Points, in no order, along strands that fork and pass close to each other.
Points whose rows are less than 46.8 apart are linked; no others are. Some points are linked to none.
(621): [  2  -4   9  -4  -2  22   1  18   0 -16 -17  10  -9   3  -6  -6  -2  -3
 -16   1  -6 -11   1 -16 -10 -11   3  -1  13  -1 -13   1]
(1302): [-19  -1  -7  -1 -11   0   3  -5  -1  12   8   2   8 -14  14  -5  -5  -8
  18 -21   0  -8   4   1  11   5  -7   9   5  -1   1  -6]
(807): [-11  23  -7   5  -6   4   7 -11   3 -11 -10  10  -4  19 -28   8 -15  -6
 -11   2 -13  -3   6   0  -3   8   8  11  -5  -9  13 -17]
(275): [ 11  11   4  21   4  23   1 -17   2   8   5  -3   1   9  -9  14  12 -12
  -7  -1   7   9  -6  -7   5  -8   7  -2 -16   6  18  -5]
(1554): [-15  -7 -14  -6   3 -20  -1 -10   5   5  20 -11   9  -9   9  -2  -5  19
  20 -32  -6 -11  11  -7   3  20   1   6  -9   4   5   4]
(1266): [-13   0  -1   5   7 -14  -4  -8   8  -4  23   7   7  13 -15  11   3   0
   1  -7  -4  -9  12  -2  -6  14   1   2  -4   4   8   1]
(795): [-20   0  -5 -19  -2  -6   7  26  -1 -18   0  16  -8  -1 -10 -10 -14   1
   4 -17 -11 -28  12 -12 -19   8   9   8  -3 -16 -11  17]
(837): [-12  -7   1  -5   4 -26  -9 -20 -13 -12  16  -6  -5   4  -3   1  -6  -7
   0 -11   9  26  -1  13  10  -8   3  -9   0  12  18 -17]
(101): [ 10  14   5   5   0  33 -12   7  16  11  -7  12   5   7  -8   8  10   2
  -6   5  -3  -7  12 -17  -6   7  -2  13  -3  -3 -17  15]
(1494): [ -2  -6   5   1   5   1  -9  30   5 -10   8  10  17 -14  10  -4  14  -6
   3   6  -1 -13  22  -1  -9   3  -9 -12  14   4 -15  25]
(276): [ 17   1   7   3   4  27   6 -14  11  14  -9  -6 -12  12  -5  15   9  12
  -3  -7  -3   4 -14 -17  -6   2  10  -3  -6  -1 -12   0]
(443): [  5   1   2   3  11  22   5  15   3  11   1  16   6  -3  12 -16  22   9
  -4 -10  -8 -18  11 -11  -8  -5   4   1   1  -2 -10  15]
(1122): [ -7  -1  -1 -19  -7  13   5  32   3 -10 -10  12  -6   2  -8  -6 -13   2
   0  -7   1 -29   7 -20 -19   9   5   6  -4 -22 -16  31]
(210): [ -1  -1  -7 -12  -1   2  -1  32   9  -5   4  11  12 -13  13  -1   1   5
  10  -6   1 -29  20  -5 -13  10  -7 -11   0  -9 -14  35]
(1523): [ -9   5   8 -10   0  20   9 -15  -9   4 -13   2 -20   8  -7  11  -9 -11
  -1 -23  -2  24 -20   8  -2  -8  12  -4   8  -7  -6 -18]
(256): [ -7  15  -7  15  -2   6  -6  15   8  -8  11   4  27 -17   1  -3   9  -2
  16   4   0 -17  27  -1   6  17 -20  13  -1  -4   3  21]
(444): [-25   4  -1   0   3 -20   1 -19   3  -8  16   6   2  20 -26  14  -4  -8
  -5 -17 -10   5  13   8  -3  17   6   1   6  -4  12 -12]
(1479): [ -3   5  -6  17  -7   0  15  -8  -5   9   1 -12   2 -13  15  -6  -2   0
  19   4   4  -5 -13  15  13   1 -10   6  -5  -3  17  -7]
(208): [ 12 -10  -9  -8   2  -6  -4  -3   3  22   8  -2  19 -19  33   1  13   6
   0  -5   1   4  -1   2  14 -13  -9 -16   1  10  -5   8]
(892): [ -5 -22   0 -20   9 -10   6  19   2  -7  12   3  -6   2   8  -4   5  17
   3 -18   1 -23   8 -14 -19   3   1 -10   5 -11 -13  20]
(20): [ -2  -4  -5 -23  -9  -7  -9   8   8   1  -3   2  -5   6  -4  25 -18  -2
   2   5   9 -11  -2 -10 -10   8  -4  -1   5  -9 -14   4]
(1096): [ 11  12   4   0  -4   1 -14   9  14  -4 -12   2  -1  11 -20  19 -14  -9
  -7  32  -3   4   3   2 -16  16   1  -3   2   1 -17   9]
(1198): [-30   0   0   3  -2   6  14  -7  -3   9  11   5   3  -3   1 -10   1  -6
  13 -32  -8  -2   3  -1   3   5   4   9   5  -3  -3  -4]
(511): [  2  -5  -1   2   2 -23 -17   2  -1 -11  17  -5  30   2  -5   2  -5  -3
 -10  14  15  -5  12   5  22   8  -8  -5 -21  13  12   7]
(988): [  0  12  -4   3  -5 -16 -11   5   9  -2   0   0   8  14 -17  17 -17 -12
  -4  33   6   2   8  11  -5  16  -2   1  -4  -2  -1   3]
(491): [-15  -8  13   0   7  18  20   4  -3  -8  -1  11 -10  13 -19 -12  15   1
  -7 -17 -10  -7  -5 -14 -12  -5  11   5   6 -16  -4   1]
(664): [ -1   3   7  18  13 -10   3 -18 -18  -8   9  -4   1   9 -13  -6   4 -19
 -12   1   8  28  -5  18  11 -14  13 -12 -16  17  24 -12]
(447): [-10  -9   2 -14 -10   3  14   3  -3   8 -20  -5 -23   0  -1  -1 -11   1
  11  -4   0  -4 -17   2  -3   2   2  11  15 -23 -12 -11]
(814): [  3  -4   0   4  12 -18   5 -13  -5   3   8  -7  -5   0  14  -3   1  13
  11   5   7  12 -11  18   7  -5   4  -6 -13   8  10 -10]
(1141): [-13  -4 -14 -13  10 -27  -3  -4  -4 -12  17   3  -7  -6  10 -10  -8  22
  15 -35  -9 -14  16  -4  -1  11   6   5 -11   6  12   2]
(823): [-12   1   8 -14   4  21  17  -9  -7  -9 -19  10 -24  11 -15  -1  -4   4
  -6 -25 -12   9 -14   1  -8  -6  17   4   7 -13  -5 -16]
(1306): [ 11   8   3  19  -2  -2   1  -9 -12 -11  -6  -6   1   5 -17 -10  -3 -18
 -18  20   5  25  -8   8   4 -14   9  -4  -7  12  18 -16]
(1180): [ 17   6  -1   2   3  -5 -13 -10  -5  11  -6   3  11   1   4 -12 -11  -4
 -15  16   7  18  -4  15  18  -9   6   0 -25  23   5  -6]
(321): [-16   1  -5  -5   8 -23  -6  -7  -8 -26   7  11 -11   5  -6  -5 -13   6
  -3 -13  -7  -3  13   8   9  -5   4   6 -10  11  21 -13]
(902): [  7  11  -1   1 -14   8  -5 -18  -1  19  -9  -7  -2   4  -1   9 -15 -16
  -3   3   8  24 -15   9   7  -4   1   2  -3   5   2 -13]
(1524): [ 10   2 -12 -11  -3  -8 -10  15  11   9   2   7  17 -16  18   6  -6   4
   8   4  -1 -19  11   3   6   6 -14  -1  -7   0  -6  13]
(1134): [ 14   1  -2  -7 -11   0   0 -12  -1  -7 -19 -14 -20   7  -3  11 -20   4
  -2  10   4  12 -20  -1  -2   2   4   0   5  -4   1 -19]
(1481): [  5  10   4  16  -5  21  -5  -7   5  -3   4   2   3  12 -19  18  12 -11
 -12   2   8  -2   4 -20   0  -1  -1   5  -1  -1  11  -3]
(654): [-16   2  -1   0  -7  18   0  29   2  -8   6   2  20 -14   1  -9  14  -2
  12  -6  10 -20  24 -14   0  16 -20  13  12 -25 -11  38]
(643): [ 20  -5  -1 -18  12 -18 -17 -13   1 -11  -3  -3 -15  13   1  13 -10  19
 -10   7   9  14  -7   2   1 -10   6  -7 -15  12   7  -9]
(544): [ -1   7  -4  -2   5  17   5   4   3  10  11  18   1   3   1 -11  12  12
  -4 -26 -11 -20   6 -16 -11  -2   9  10 -12  -3  -1  12]
(734): [-10 -21   7 -19   8 -15   4  14   5  -5   4   2 -11   6  -1   4  -1   9
   8  -1   0 -11  -1  -2 -19   8   1  -6  13 -11 -20   6]
(311): [  6   7   4   8   2  -2  -5 -23  -1  -3   3  -2  -3  25 -25  18   1 -15
 -21   0   5  23  -5   5   1  -3  13  -9  -4   2  19 -14]
(1448): [ -7  -1  -2 -12 -11   9  -2  31   5 -10  -8  11   3  -7   2   4 -11  -7
   4   1   6 -24  11 -10 -10   5  -7   1   5 -14 -15  23]
(320): [ 29   8  -5  10  -7  23  -3   6   9  16  -4  -9  19 -21  16   7  29   8
   3  12   6  -6   2  -6  15  -9 -23   2   1 -11   0  19]
(642): [  3  -5  -5  -5  -2  18   1   3  -2   5  12  11  12  -8  19  -1  16   2
  -6 -30   5 -15   9 -17   8 -14  -6  -9   2   1   8   9]
(277): [-16  -8  -9  -4  -7 -17   0  13   0  -1   0  -4   4 -24  18 -10 -14  -5
  19  -7  -8 -13  12   7   7  11  -8   7  12   1  -4  -6]
(755): [ 23  10  -2   2   0  18  -8 -15  19  14 -10  -4  -2   9   1  16  -6  17
  -6   5  -7   0  -4 -13   3  10   4   2 -18  10 -11   3]
(1342): [-16  -3   7  -3  -5  -3   5  -1  -3  -6  -1   5  -6   7 -14   4   0 -13
  -6  -1  -5   9  -5   5  -7  -4   3  -1  19  -6  -5 -18]
(917): [ -7  -7  -6 -13  -2 -20  -5  16   1   2  -8   5  -8 -14  14  -3 -16  -3
  13   8  -7 -10   4  14  -3   5  -3   4   7  -1 -15  -5]
(1597): [ 16  18  -1  14 -11   3 -14  -7   6   9 -14  -6  12   9 -13   0 -13  -9
 -14  33   4  16   1   6  11   9  -2   9 -14   7   4  -3]
(749): [ 20   7  -8   1   2   4  -5 -12  14  20  -4  -5  10   4   8  13  -3  15
  -3  12   3  -1  -6   1  13  -1  -1   2 -27   7   1   2]
(1407): [ 24   4   0  -1  -2  -6  -6 -19 -14   9 -12 -13  -1   3  -4 -12 -17  -8
 -15  13  15  39 -16  13  11 -13   9  -4 -22  20   6  -8]
(127): [-11  -5  -1  14   5 -15  -7  -8  -2   4  14 -10  25 -17  13 -15   1  -5
   9  -5  -2  12   8  11  21   6  -3  -6   0  24  10  -2]
(651): [-21   7  -3   6  -4   3  -3  22   7 -16  15   3  20 -11 -10   1   5  -5
  17  -6   2 -20  28 -13  -8  25 -11   7   5 -10  -6  33]
(1087): [  9  -5   3 -10  11  -6  -6 -11   7  -7   4   4 -14  17  -9  18   0  13
  -8  -2  -2   3  -7  -1 -11  -3   9  -6  -3   4   1 -10]
(1555): [-25  -4  -6  -3   2  -8   9  -7   1  10  20  -3   1  -4   0 -11   1  10
  18 -38 -10  -9   5  -8  -5  19   7   9  -1  -6  -3   4]
(437): [ -8  -5   1 -14  12  -2   6  18  -5 -17  -7  19 -16  -2   8 -15  -5  10
  -3 -11 -14 -17   8  -2 -14  -9   9   1   7   0 -10  -1]
(1054): [ 13   7   1   4   2  -6  -5 -17   0 -19  -9  -4  -9  25 -23  14 -15   1
 -22  14   4  13  -5   2   2   4  11  -3  -8   3  17 -17]
(202): [ -7   5  -8   6  -5  -5  20 -13  -5  -1   2 -12 -12   3   1   3  -8   6
  16  -2   7  -2 -16   8   1   4   0   6  -6 -12  17 -16]
(761): [ -9   0  -3 -10  -3   0  -5   3   9   7  11   9   5   8  -6  15  -3  -1
   3  -7   3 -14   5 -11  -7   8  -6   6   0  -7  -7   6]
(1536): [ 14 -12 -10 -20  -1  -3   8  12   3   5  -6  -3  -9  -9  26   1   0  25
   5  -6   3 -22  -3  -7  -9  -6  -2  -6   1 -10  -9   5]
(1136): [ 15  -9  -4   4  13  -7  -4 -11  -7   2  16  -4  15  -8  16   2  12   5
  -6  -7  13   8  -4   3  21 -20   0 -18 -21  18  19   3]
(990): [-10  -4 -10  -9   5  -9   2  25   3  -7  12   5   8 -15  12 -18  -2  12
  13 -22 -14 -28  23  -5 -13  18   2  -4   0   0 -10  23]
(80): [ 34   0  -5   7 -10   3 -12   6  -1   1  -4 -13  19 -19   3  -3   8  -7
 -11  27  13   8  -6  -7   8 -13 -14  -4  -5   9  10   8]
(1117): [-10   0   0  -7   6   4  10   0  -1  -1  15  12  -8  12 -16  -6   9  12
  -2 -27 -10 -16  -1 -17 -19   4  12   9  -5 -12   1   7]
(163): [ 10   3   5  11 -16   1 -10  13   0  12  -6 -12   6 -13   1   1  14  -6
   8  32   5  -1  -2   9  -1   1 -22   7  18  -8  -9  15]
(77): [  1   0   5  -6  12 -18 -15 -16 -14 -12   6   8  -7  18 -10   2  -9   5
 -22  -7  10  14   3  14  23 -11  10  -1 -24  19  21  -9]
(225): [ -4   9   0  23   0  -6   0   3  10  13  10  -9  14  -5  -2   0  17   4
  20  22  -4  -9   9  11  -1  20 -14  11   2  -5  -1  12]
(1205): [-11  10  -2   1  16  -3  15 -13 -14 -13  -2   7 -23  -1   7  -6  -4   9
  14 -18  -6  11 -10  14   0 -11  13   1  -8   1  15 -18]
(1337): [-20 -14   5  -6   0  16  11  33  -2  -8  -7  10   6  -3   5 -30   8  -4
  -1  -8  -5 -20  19 -12  -4   0  -5   3  10 -18 -13  25]
(191): [ 29   7   5  14 -18  11  -5 -15   5  11 -15 -25  -5   8 -14  13   2  -8
 -10  27   4  24 -15  -9  -3   9  -1  -3   6   0  -5  -1]
(1206): [-11 -15  17   6   7  21  15  20   2  -6  -6   5  -3  10 -15 -15  21  -2
  -4   5  -2  -9   2 -15 -11  -2   1   4  12 -20 -11  13]
(1428): [  8   6  -4 -12  -8 -14 -17   4  -1 -20 -14   2  -8   4 -14   9 -31 -11
 -14  22  -1   8   0   3  -6   0   3   1   0   8  -2 -11]
(1553): [-15 -16   2  -4  11 -27  -6 -12  -9 -20  14  -9  -7  -5  10  -4  -1   8
  10 -22   1  12   7   4   6  -3   2  -9  10  17  13 -12]
(738): [ -5   4   3  10  -7 -11  -1  -4  -6 -16   3   0   1   6 -20   2  -1 -20
 -15  16  -1  14  -1   4  -4  -7   1  -4  12   2  10 -16]
(139): [-11  -3   0 -20  -1 -13   1   7   4 -13  -4   8 -15  14 -18  18 -16   1
   2   3  -2  -9  -1   0 -19  14   6   2   9 -16 -11  -4]
(241): [-23   8   5   7  13   6  22 -14 -14 -10   9   7 -13   5 -11  -1   6  -6
   5 -30 -10   9  -5   8  -4  -7  12  -3   1  -2  12 -13]
(1565): [ -6 -15  -8  -7   7  -7  10  14   1   0  17  -5   9 -10  17 -16  13  21
  10 -29  -7 -23  17 -14  -8  11   1 -11   5  -2  -6  19]
(1545): [ 31  -2   1  -6   3  -3 -20  -9   7  -8  -6  -6  -4  12  -5  14 -11   8
 -21  16   2  10  -4  -8   1  -2   6  -9 -17  21  -2  -1]
(998): [  5   0   0  -5   7   9   8  -9   7   3   2   3 -14  15 -11  11   5  15
  -2 -12  -3  -7 -12 -11 -14   3  11   3  -6  -9  -1  -4]
(798): [ 14   7  -8   5   2  18   2  10   9  19   6   3  23 -17  21  -3  27  11
   7  -5   0 -15  12  -7   9  -2 -17   1  -1  -9  -1  21]
(782): [ 19   4  -3  -2 -19   1  -9  -9  -3  21 -13 -13  -3 -11   7  -1 -12 -10
  -2  17   5  18 -18   9   7  -9  -7   3   3   8  -3  -5]
(519): [  4   2   2   3  -8  27  -3  -1  -2   9   4   4   8  -7  10   5  13 -13
  -6 -16  12   1  -4 -16   8 -19  -6  -3   4   2   4   1]
(1605): [ -3   3   1  -5  23 -19   0 -15 -14 -14   1   5 -20   8   9  -5  -2  17
  10  -8   3  21  -6  19   7 -11  13  -5 -15  10  19 -15]
(536): [ 11 -12  -4  -6  -1 -27  -6 -13  -1   9  11 -17   3  -1   6   6  -1   3
   0  17  13  19 -12   9   4  -7  -4  -9  -6   7   4  -6]
(433): [  5   0  -6 -14  -7 -15 -12  12  -1 -10 -13   3 -10  -9   7   2 -24  -5
  -1  14   0  -1  -2   8  -3  -5  -2   3   4   4  -5 -13]
(711): [ -7 -14  -4  12   4  -9  11  -7  -1 -11  21 -21   7  -9   9  -1  11  13
  16 -18   5  -9  -2 -10   1   8  -6  -8   3   4  16   1]
(797): [  2 -18  12   1   7   7  11  13   2  14  -4  -1  -5  -2  13 -12  19   8
   4   7  -3  -7  -8   0  -8  -6  -2  -5  16  -7 -17   8]
(989): [ 18   5   1  -1   2  18  -2  -3   0 -17 -20   4 -21   2   6  -2 -13  12
  -9  -6 -10  -2  -8 -11  -3  -6  10   1  -3  13   0 -12]
(327): [ -7   4   8   3 -11  15   9  -8   1   0  -8  -5  -5  19 -24  16   3 -12
  -7   3   5   7 -12  -7  -9   6   3   2  19 -20  -1 -12]
(62): [  8   4  -7   9 -13 -12   2 -10  -3  21  -7 -17   3  -5   8   1  -9   1
  11  23   8   0 -13  22  19   4 -10   7 -13  -3  12  -3]
(660): [-16  14   1   7  -8 -11  -5   0   8   4   2   5   9  14 -21  13  -4 -21
  -3  22  -6   8  11  12  -8  16  -3   5  14 -10  -7  -6]
(1275): [-16  -2   4 -16  18  -5   9  -3  -9 -13  -2  21 -23   5  -1 -12   4  14
   1 -28 -18  -1   1   2 -12  -9  17   4   5  -2  -2  -9]
(1187): [ 19   5   6   9 -11  21  -8   7   6  10 -12  -8   2  -6   0   6  13  -2
  -3  23   5   1  -4 -10  -2  -2 -12   5  11  -4 -12   9]
(83): [  8  -5   3   1   6 -23 -14  -3 -10 -17  10   0  12  13 -12  -1  -8   2
 -22  13  18   1   6   8  19  -2   3  -4 -27  16  17  -2]
(1308): [ -8  13   7  -8   9   7   7 -22 -14 -11 -13   6 -23  11 -17  13  -4  -7
  -9 -20  -9  35 -13  20  -4 -10  18  -9   6  -4   8 -23]
(104): [-14   2 -11  -4  -9 -10  18  -2  -3  -9   5  -4  -8   3  -7   3  -9   6
  14  -8   2 -17  -7  -8  -9  13   0  13   2 -18   9  -9]
(856): [-17 -23   7 -10  -2   6  17  14   2  19  -4  -6  -5   3   4 -19  10   7
  13  -7   0 -15  -7  -7  -3   9  -6  10   8 -29 -16  20]
(812): [ -1  -7  -1 -11   2   0   0  -4  -2   8   3   5  -6  -3  17   3  -1   2
   3 -13   3   1  -8   0   1 -12   2  -4   4   3  -4  -9]
(1498): [ -1  -1  -2  17  12  -7   1  -8   7  16  16  -3  19 -10  17  -8  15   7
  14   0  -4   1   4  12  12   5  -3  -4 -10  15   5   5]
(1212): [  7 -14   6  -7  -6 -15  -4   8  -3   6  -2  -8  -5  -8   7  -1   1  -5
   1  17   3  10 -12   6  -9  -7  -7  -7  20   1 -13  -4]
(337): [-14  11   0   9   8  -5   8  -4  -1  -1  -3  13  -4  -4   0 -13  -5  -2
   4   6 -18   2   2  17   0  -4   9   7   1   8  -1 -17]
(1558): [-16 -14   2   7  11   1   9   5  -9 -11  12   2   4 -13  19 -19  13   4
   5 -26  -9  -9  10  -6   1  -6   3 -11  17  12   3   0]
(1573): [  4   1   8   6  -2  12 -18   8   8  -5  11   7  11   5 -16  19  20 -16
 -12   9  10  -3  14 -18  -6  -3  -7   1   8  -1  -1   9]
(818): [ -4  -9   0   8  12 -17  -4 -18 -12   2  19 -13  20  -7  12  -8   1  -3
   2 -10  13  18  -1  14  28  -3   2 -14 -19  24  15   0]
(1172): [ -1  14   5  23  11  -2   5  -9   3   2  -1   8   2   9 -12  -7   5  -6
  -6  20 -13  12   1  19   0  -2  11   2  -6   9   5 -15]
(835): [ 13 -16  -3 -14  -5  -7  -2  16   2  20  -1  -6  10 -20  30  -3  12   5
   4   3  -1  -9   1   4   4  -8 -16 -15  15  -3 -16  14]
(1209): [  0 -13   6   1   6  12  11  21   0  17  -6   4   6 -10  23 -24  22  11
   6  -1  -7 -18   9   1  -2   0  -5  -3  15  -9 -16  20]
(1226): [-27  -9   6   4  -8  15   9  19  -1  -3   4   0  13  -8   2 -19  13  -6
   9 -12   2 -14  15 -15   2   8 -14  11  16 -19  -8  19]
(171): [-12   6   5  19  14   3  10 -17 -14  -7  14   0  -4   5  -6   4   6 -17
  -1 -16   0  19  -5  14   6 -12   9 -11  -8  11  21 -12]
(1583): [ -6  10  -1  22   3 -12   5  -2   6   5   6  -3   8   5  -7  -5   3  -1
  10  26  -7  -2   6  17   0  15  -4   8  -4  -1   6  -4]
(539): [  0  -3  -4   1   8 -18 -13  15  -2 -11   7  10  17 -17  14 -14  -4  -6
  -2   7  -8  -4  15  11   4  -3  -5  -8   1  22   2   1]
(1027): [  3   2   7  -5 -20  11   3  -4   1   6 -28  -9 -18   5  -8   6 -15  -6
  -2   9  -5  12 -18   1  -2   7   2   7  19 -10 -17 -13]
(1564): [ 21  -4  -5  -6  -7  -9  -6 -16  -3  26  -1 -16   0 -10  10   6  -1  -3
  -2  12  10  28 -21   9   6 -18  -4 -10  -9  12  -3   1]
(1231): [-12  14  -5   3  -3   6   2 -23  -1  13   5   3   0  12  -6  14 -13 -14
   3 -15   5  12  -6   9   9   1   4   5 -11  -2  14 -14]
(737): [ 14   4  -8 -11  -8   4   5 -11   8   6 -19 -12 -21   8  -1  15 -20  16
   6   3  -1  -6 -16  -9  -4  12   3  10  -5 -11  -6 -10]
(1447): [-16   1   8  15  -8  25  13  -1  -5  11   4  -2   3  -4   1  -3  14 -15
   8 -10   7   4  -7  -4   4  -7  -7   5  11  -9   1  -2]
(41): [ 28  -1  -5   5  -9  14  -5   2   8   5   1 -12  17 -14   9  13  17   3
  -5  12  14  -3  -5 -16  13 -14 -15  -7  -6  -1  10  10]
(1046): [ 27   7  -3  13 -13   0 -10  -5  -3  10  -7 -16  15  -4  -8  -3   0  -8
 -11  34  16  15  -7   2  14  -3 -10   4 -14   6  10   4]
(362): [ 11 -14   7 -12  -8   1  -5  20   3  15 -13  -5  -4  -9  14  -1   2   2
   1  17   2  -7  -7   2  -7  -6 -11  -6  17  -5 -24  12]
(463): [ 17   0  -5  -7  12  -1 -12 -10  -2   8   3  10   6  -5  20  -3  -1   5
 -11  -4   3   6  -2   5  14 -19   6  -7 -18  22   8  -3]
(1058): [ -1   0  -5  14   7   5   2   4   7   7  18   2  22 -14  15  -9  23   8
  11 -11  -4 -13  14  -6   5   7  -9  -3  -1   6   5  11]
(710): [  1  -6  -3   8 -12  -6  -5   2  -4  -5  12  -7  14 -12   6   0   4 -12
   0   8  12   2  -3  -3   6  -6 -13  -3   8   6  11  -4]
(1279): [ 13   8   9   5  -8  22  -4 -10   1 -24 -21   0 -16   9 -16   4 -11  -6
 -20   0 -15  12  -5 -15  -3   3  10  -3   6  12  -5 -16]
(644): [ 15  13   4  21  -4  10  -3 -22  -1   7  -1 -14   7  20 -21  18   5 -18
 -16  14  16  23  -5  -3   7   0   9  -5 -13  -1  19  -7]
(1274): [-20 -14   8 -10  -5   3  17  10   3  12 -11  -1  -9   9 -12  -9   1   1
  11   2  -5 -10  -9   2  -9  15  -2  13  13 -31 -18   7]
(1363): [  8   8   2  -6   7  -6 -11 -22 -16  -2  -7  -2 -10  14  -4   1 -18   0
 -14  -6  17  31 -10  15  20 -14  13  -4 -29  16  16 -12]
(855): [  9   1  -8   0   0 -16  -5  -5   9  16  -1  -7  10  -2   8   5  -9  11
   6  21   5  -6  -3  14  14   6  -6   5 -22   3   2  -1]
(308): [  4  -5   4   2   7  -3  -6  10  -7  -7  -1  14   0 -11  12 -14   5  -8
 -10   9 -10   5   3   4  -6 -18   5  -6  12  18  -5  -6]
(1391): [  4   5  16   6  -5  30   0   9   5 -16 -26   5 -10   7 -17  -4  -3  -7
 -16  10 -15   1   0 -17  -8   2   6   4  13   0 -20  -2]
(786): [-24   8 -10  -4  -3 -12   5 -24  -3  -1  13   2  -2  15 -11  13 -14  -6
   6 -24   3   3   3   5   6  11   5   8  -7  -7  19 -14]
(1313): [-21  12   5   6   8   2  21   0   1  -6  -8  15 -10   2 -16 -14   1   0
   0   0 -26  -2   2  11 -10  -3  12  10   6  -7  -8 -14]
(1429): [ -7   7  -4  -2  -3 -21  -6  13   8   1  -7   4  -2  -3  -4   6 -18  -8
  13  27  -7  -8   7  21  -8  15  -3   5  -1  -2 -12   4]
(1527): [ 29   7   4  14 -14  27  -6 -13   6  16 -12 -20   0  -5   1  13   8  -3
  -5  13   7  16 -14 -15   8  -4  -6  -1  -2   5  -5   6]
(25): [ -8   4   1 -16   2 -15  -8 -18 -11  -4  -2   6 -17   7  -5   7 -12 -11
  -1 -11   1  35  -8  17   1 -11   8  -4   6   3   5 -23]
(745): [-14  -4   5   2 -13  25   7  13  -3  11  -5   3   7 -10   9 -12  12  -9
   6  -8   7 -11   2 -11   7  -4 -15  11  14 -17  -7   8]
(556): [-23  -1  -9  -7  -8 -11  16  12  -4 -11   6   1  -6  -5  -8 -11  -8   3
  14 -15  -9 -23   4 -12 -12  15   1  15   2 -19  -3   3]
(1358): [ -5  -8   6  10  18  -1   7   3 -10  -5   8  12   0 -10  16 -17  17  -2
  -1  -7 -11   0   4   3  -3 -16   8 -12  14  17   1  -5]
(366): [ 14   5   4   7   5  15   1  -8 -15   4  -8   0  -8 -10  11  -6   1 -13
  -7  -3   2  24 -19   4   1 -25   9 -12   1  19   4  -9]
(948): [ 19   3  -5  -5  -9 -13  -5 -12  -5  -9 -16 -18 -10  13  -8   5 -26   6
 -11  25  15  15 -15   5   8   4   5   1 -12   1  11 -17]
(227): [ 23   2  -8  -1   5   9  -1   3   1 -11  -8   2  -4  -5  15  -2  -4  17
  -9   1   1 -15  -3  -8   0 -12   3  -3 -11  10  12  -5]
(1485): [ 10  23   4  25  -2  14 -10  -4   8   2 -11   4   6   8 -18   2   3 -11
 -11  26  -7  10   9   4   1   5   2  10  -5   5   1  -5]
(1501): [  1   3   9   6 -11  18   2   3   6  10  -9  -6  -2   9 -14  10   8  -8
  -1  17   6   2  -8  -8  -6   6  -7  10  17 -16 -11   3]
(294): [ -5  -4   8   1  -4   2 -13  20   4  -7   8   9  12  -5  -3   5   9 -15
  -3  11   4  -4  12  -6  -8  -2 -11  -3  15   1 -11  12]
(1444): [ 15  -3 -13 -12   7 -14   3   5   2  -7   0  -1  -6  -9  23  -2  -6  25
   6   0   1 -19   0   1  -3  -4  -1  -3 -13   0   8  -1]
(1609): [-23 -10   3  -6  14 -14   7  -5  -9 -13  11   7 -13  -3   8 -13   4  11
  11 -34 -13   1   8   1  -4  -2   9  -3  12   9   2  -7]
(1193): [ -6  -3   8  12  -7   3   1  11   4  17   4 -11   7  -9   3  -1  22   1
  18  16   3 -10   2   6  -1  10 -19   7  17 -14 -12  18]
(617): [  1 -19  -7 -15  -4 -15   7   5   1  15   4 -13  -1 -16  29   2   6  16
  16 -10   3 -13  -4   0   5  -2 -11  -8  11  -7  -9   5]
(953): [ -8 -10   9  -7   6  10   5  29  -2 -10 -12  16  -3  -4   7 -19   2  -3
  -7   3 -10 -15  11  -3 -12 -10   2  -6  16  -4 -18   9]
(1066): [ 27   5   3   3  -2   5 -19   3  13  -6  -9  -5   1   6 -12  15  -7  -3
 -15  30   1   7   0  -8  -9   6   0  -6  -7  12 -10   6]

Follow the links from the first point to the second, and from the first to the third. Name the last point that the two ways share.
(1479); (443); (1096) | (998)
(539); (745); (835) | (953)
(1448); (660); (443) | (998)
(62); (814); (1054) | (210)

A fork is a point with three links. Follow the links from the first point to the second and name the forks in between, in order.
(745); (208) | (1226), (953), (835)
(1481); (491) | (210), (998), (1117)
(1536); (1087) | (835), (362), (1117), (998)
(651); (749) | (1226), (953), (835), (362), (1117), (998)
(1479); (797) | (998), (1117)
(734); (276) | (210)
(823); (1558) | (1609)
(795); (1536) | (998), (1117), (362), (835)

A fork is a point with three links, a tip a point with one. Leave the first point through the second and follow the links. Name the first fork or tip that comes.
(948); (1054) | (210)
(511); (83) | (1172)
(294); (1573) | (1134)
(41); (320) | (511)
(202); (1479) | (998)
(241); (171) | (1187)
